Points, in no order, along strands that fork, close into loops and pass close to each other.
In the rows, 128 means zero.
Two points are linked if the straight distance between their rows is under 98.8. Some points are linked to none.
J385: [132  98 108 134 126 158 115 106  93 117 168 187  90 150 138 121 122  65
  97  92 123]
J271: [133 152  83 126 172 162 103 178  80 134 109 126 139 112 145 106 136 101
 149 165 113]
J779: [143 145 104 165  96 129 132  86  78 149  97  98 100 121 168 144 166 118
 135 134 117]
J197: [104 151  87 130 196 154  92 186 101 122 114 136 103  91 137 114 105 123
 131 164 138]
J304: [132 137 141  84 122  86 199 185 133 147 111 127 136 118 103 131 137 108
 144 105 106]
J804: [140 137 135 102 133 149 109 113 137 133 143 116 148 147 171 158 133 125
 128 145 134]
J508: [145 103 142  86 144 118  89 143 179  92 175 143 122 135 140 162 103 120
 118 134 144]
J942: [173  94  70 128 104 198 120 122 100 121 164 118 106 156 158 137 126 121
 157 108  79]
J240: [ 76 172 162 199 122 141 119  78 142 109 120 127 107 145  90  82 108 167
  96 123 160]
J141: [163 141 132  77 128  95  88 175 146 111 121 121 169 124 147 135 152 110
 149 165 121]
J938: [ 98 124 128 145 149 168 134  61 168 101 163 109 118 178 145 166 104 143
 102  97 156]
J898: [106 124  86 171 106 155  62  69 126 112 152 118  91 127 173 153 133 119
 121 125 164]
J810: [145  97 124  77 157 145  94 172 169 104 167 121 122 127 144 160  92 141
 138 131 130]
J210: [137 170 156  67 173 124 129 150 137  87 129 141 145 163 150 123 133  98
 111 152 119]
J647: [108 173 109 168 141 164 116 179  87 182  89 111 132  98 136  98 147 179
 131 148 139]
J62: [118 104 103 171 100 140  86  80 140 144 151 107 110 111 165 182 123 139
 124 125 161]
J504: [128 128 113 177 106 103 137  96  93 149  92 103  98  94 143 149 144 137
 130 131 137]
J311: [ 90 145 163 183 111 135 142  29 157 154 117  95 169 162 111 111 119 166
 100 131 137]
J246: [115  99 102 131 140 186 125  85 144 114 170 117  98 173 152 162 111 129
 109  80 141]
J13: [111 143 128 123 138 163  79 117 115 149 132 138 162 126 166 135 146 112
 115 156 159]
J511: [179  98 124 107  63  69 174 151 133 146 112 104 127 112 121 152 160 148
 160  95  91]
J724: [132 115  98  95 169 179 102 151 148  99 153  94 106 135 149 159  87 145
 150 129 120]
J671: [166  95 101 134 111 154 147 123  82 129 163 182  75 141 132 115 125  69
 117  95  88]
J396: [197 107 110 112  92 104  90 139  90  84 130 145 128 125 133 110 163 103
 163 140  93]
J581: [154  58 135  97 103  86 170 144 186 130 143  90 132 128  80 151 112 164
 161  93 112]
J104: [ 80 125 128 172 142 139 115  73 179 134 142  80 135 121 131 162  87 182
 123 137 168]
J947: [ 82 144 163 178 120 189 114 116 136 165 117  71 134 153  70  62 120 198
 136 130 146]
J681: [108 179 146 194 107 171 111 159  98 173  99 109 120 112 112  89 152 189
 124 128 154]
J348: [101 134 125 175 118 125 122 114 120 175 101  98 134  93 130 143 128 172
 131 139 152]
J793: [137 157 164 117 145  89 161  82 140  71 129 145  98 163 136 141 115 101
 102 124 117]
J432: [141 110 112 101 154 178  76 162 112 113 157 152 168 115 130 124 110  86
 154 141 133]
J961: [113 106 118 108 144 178 158 166 130 197 127 118 157 107 142 147 105 153
 139 116 129]
J605: [117  57 146 115 129 119 152  95 186 177 138  64 159 136  85 144 101 147
 145 120 135]
J703: [174 130 106 146  87 119  97  88  80 123 118 107 111 136 177 140 173  97
 146 139 110]
J838: [ 96 146 148 138 130 152  61 111 103 133 141 185 180 126 145 105 157  87
 100 159 168]
J248: [151 159 155  80 149 126 119 134 148 109 132 119 159 155 162 145 139 122
 127 153 120]
J112: [179 114  99 120 116 105 105 168 101 122 115 118 100  92 144 131 139 106
 163 147 100]
J274: [100 160 131 123 171 147 103 136  81  96 121 192 118 137 128  82 139  69
  96 142 134]
J308: [135 106 111 149 108 158  93 110  68 143 149 193 137 130 144 109 151  56
 112 112 131]
J470: [174 152 136 124 119  98 195 119 107 136  75  58 129 135 131 140 166 147
 162 133  83]
J788: [ 83 171 157 125 176 114 127 143 113 109 119 208 105 132 119  88 129  98
  71 143 153]
J644: [ 82 142 115 159 163 145 136 128 108 113 108 138  81 115 106 110 109 141
 107 122 146]
J868: [100 203 143 176 130  97  85  94 125 109 111 152 130 107 162 112 145 119
  83 183 155]
J195: [133 113 143 108 107 100 106 140 131 150 143 181 139 118 144 138 147  71
 107 121 151]
J569: [ 73 143 169 161 153 159 128 116 163 163 110  72 161 137  79  81 103 201
 125 154 146]
J270: [147 110 131  97  97  99 202 173 118 154 132 166 112 121  97 124 143  87
 137  84  93]
J882: [141  94  83 161 105 190 170 123  84 174 162 166  97 131 133 126 122 102
 124 102  90]
J345: [105 127 156 149  98 100 158 123 109 184 113 182 127 111 109 109 153 119
  91 107 154]
J329: [114  70 139 126 135 104 174 124 141 144 132 129 105 108  63 121 101 107
 137  96 131]
J264: [118 119 101 107 180 171 140 135 148  92 137  65  97 140 129 163  78 170
 156 117 128]
J29: [170 109 110  85 117  59 116 156 149  57 113 118 112 131 141 136 144 188
 148 153  88]
J789: [139 122 139  86 133  81 178 183 149 109 107 110 113 119  92 130 114 126
 154 112 107]
J169: [ 71 127 124 163 151 162 123  51 188  97 159  96 119 156 129 155  82 162
 102 114 168]
J186: [176 135 135 109 112 128 211 103  88 133  99  89 119 162 115 130 165 137
 154 100  69]
J592: [136 103 127 125  97  97 210 138 103 152 136 181  95 107  81 114 142  68
 123  75 100]
J430: [ 97 148 148 197 109 175 116 135 108 170 106  90 109 123  75  73 128 188
 133 116 148]
J981: [ 84 220 176 176 148  93 115 107 175 115 125 155 148 102 118 101 100 162
  69 159 165]
J614: [169  99  98  72 127  99  96 145 142  68 126 117 150 145 153 135 147 197
 156 157  85]
J777: [161  98 125  97 134 159  71 181 128 110 164 159 202 105 115 134 109  89
 175 134 137]
J139: [154 185 153 104 138 120 176 103 100 117  95 121 138 174 158 125 163 102
 116 141  96]
J178: [131 123 140  84 146 160 195 156 136 187 116  99 170 133 125 145 128 150
 149 112 111]
J351: [144 107  76 148  99 204 136 108  87 172 147 124 119 145 171 139 138 115
 139 101 101]
J847: [117 170 153 103 166 123 133  97 129  75 134 159 109 169 148 127 126  88
  90 142 127]
J827: [107 142 125 109 153 191 132 172 107 204 119 142 178 119 154 118 140 147
 125 138 130]
J265: [133 121  90 115 162 202  96 169  93 131 143 137 153 121 143 110 106  96
 156 153 112]
J963: [157  70 126 101  70  56 175 147 164 128 134 101 129 120  79 136 135 157
 159  89  98]
J509: [152  81 137  88 130 108  65 159 162  75 178 171 141 124 116 138 115  93
 130 128 150]
J341: [163 147 160 115 115  50 156  91 174  57 133 134 110 157 130 148 115 131
 109 122 113]
J643: [100 173 123 133 164 188 102 179 100 181 109 130 167 120 151 103 146 160
 119 158 144]
J90: [151 112 131  73 102  61 138 173 145  68 140 176 105 142 112 115 143 108
 114 106 101]
J809: [188 128 131 118  91 112  89 107  89 104 124 129 145 139 156 130 172  96
 149 145 105]
J373: [111  97 137 154  96  97 191 111 102 177 118 178 107 107  75 102 148  93
 112  84 124]
J920: [128 151 125 119 158 132 150 136  73 114 108 173  91 133 128  97 144  79
 106 125 110]
J412: [112  93 113 156 124 133 141 131 134 191 101  72 137  76 104 146 108 167
 160 130 138]
J670: [ 77 168 174 128 119  56 162 141 156 141 102 181 148 121 111 111 131  93
  83 126 164]
J890: [168 107  88 134 113 108 137 185 115 157 112 101  98  65 133 148 121 128
 174 138 103]
J193: [106 188 117 165 142 128  54  97 106  88 115 120 146 113 160 115 155 100
 118 189 157]
J353: [133 112 160  84 141 156 206 121 144 173 126  94 176 167 118 148 128 151
 139 100 108]
J340: [162 121 135  79 118 113  83 195 131 109 133 139 209 115 120 126 147 102
 174 147 130]
J12: [ 77 163 156 125 162  91 151 167 123 133 103 194 112 112 100  91 130 104
  84 131 161]
J514: [ 77 163  98 144 190 156  94 171 110 104 115 144  84 102 122 101  98 140
 110 151 152]
J243: [154 101  95 140 121 132 155 150 122 170 111  74 121  81 128 163 118 155
 177 127 115]
J539: [ 92 129 157 112 123 116  81 138 148 149 150 202 167 113 145 126 142  83
  85 144 179]
J108: [158 135 163 134 113  31 159  81 189  67 114  95 119 133 104 142 100 128
 131 131 115]
J428: [ 91 151 171 161  97  79 145 113 147 170 106 175 148 110 116 118 141 127
  88 127 174]
J608: [ 88 160 137 169 119 172 150  59 136 153 117  97 156 164 137 131 130 175
 116 121 144]
J123: [ 93 102 164 129 147 110 156  79 183 168 115  75 171 144  89 119  92 152
 132 149 134]
J952: [173 146 132  99 121 143 168 118  86 130 118 117 122 163 157 131 161 118
 137 119  88]
J494: [167 122 118  86 119  59 152 186 139  81 108 111 102 117 116 131 143 163
 153 130  88]
J235: [148  95 124  68 106  72  87 202 150  74 160 187 135 126 106 111 122  89
 133 119 117]
J339: [ 79 156 174 198 107 134 117  51 165 135 132 126 139 149  95  90 104 172
  87 130 158]
J450: [127  87 104 137 129 172  99 103 129 141 178 161 105 148 150 150 120  95
 100  93 141]
J163: [110 109 113 145 130 145 101 104 168 138 146  77 123 113 163 191 101 164
 135 131 166]
J557: [ 94 208 157 178 135  94 114  98 139 106 111 167 121 119 132 103 128 140
  72 158 156]
J492: [167 128 138 115  78  68 182 135 134 163  86  73 153 119 129 150 165 145
 166 121 105]
J783: [162 117 141  96  95  48 176 142 132  77 125 161  84 145 102 119 147 105
 120  93  99]
J52: [160 117 129 132 107 148  96 116  67 129 138 185 175 127 130 108 158  42
 136 122 132]
J648: [187  88  79 111 111 175 110 137 116 106 168 113 114 158 157 138 123 162
 158 114  74]
J990: [131 109 103 116 160 107 130 181 138 106 125 131  73  76 111 139  82 115
 145 129 136]
J684: [107 152 100 173 124 137  51  75 114  83 136 122 102 108 168 136 139  98
 119 165 159]
J811: [182  95  92 100 115 143  96 131 123  83 146  96 119 152 157 148 137 185
 155 132  82]
J528: [138  66 140 105 120  94 152 148 200 149 144  88 149 116  93 171  94 158
 160 103 138]
J819: [ 74 124 157 132 165 159 152 101 166 162 114  78 171 143  97 122  96 185
 132 145 145]
J51: [ 70 154 126 187 149 141 124 101 120  96 110 125  77 128  91 100 104 159
 112 124 155]

A fork is a point with three links, a tip a point with one. Leave the first point through the second and follow the links. Name the first fork or tip that comes.
J62 / J163: J385
J605 / J123: J353
J608 / J311: J248
J592 / J373: J920
J385 / J450: J981
J141 / J340: J608

A tip is a point with one link. Name the tips that can be reached along the links from each point below, in the order of the rows.
J605: J139, J353
J340: J195, J108, J608
J942: J981, J920, J52
J508: J264, J783

A piece is all that can be reached along the links. How many separate loops has the piece of each point below (a circle has one, a figure eight two, a Y none), and how many tips (points with one link)?
J52: loops 0, tips 3
J108: loops 0, tips 3
J724: loops 0, tips 2
J178: loops 0, tips 2
J412: loops 1, tips 0
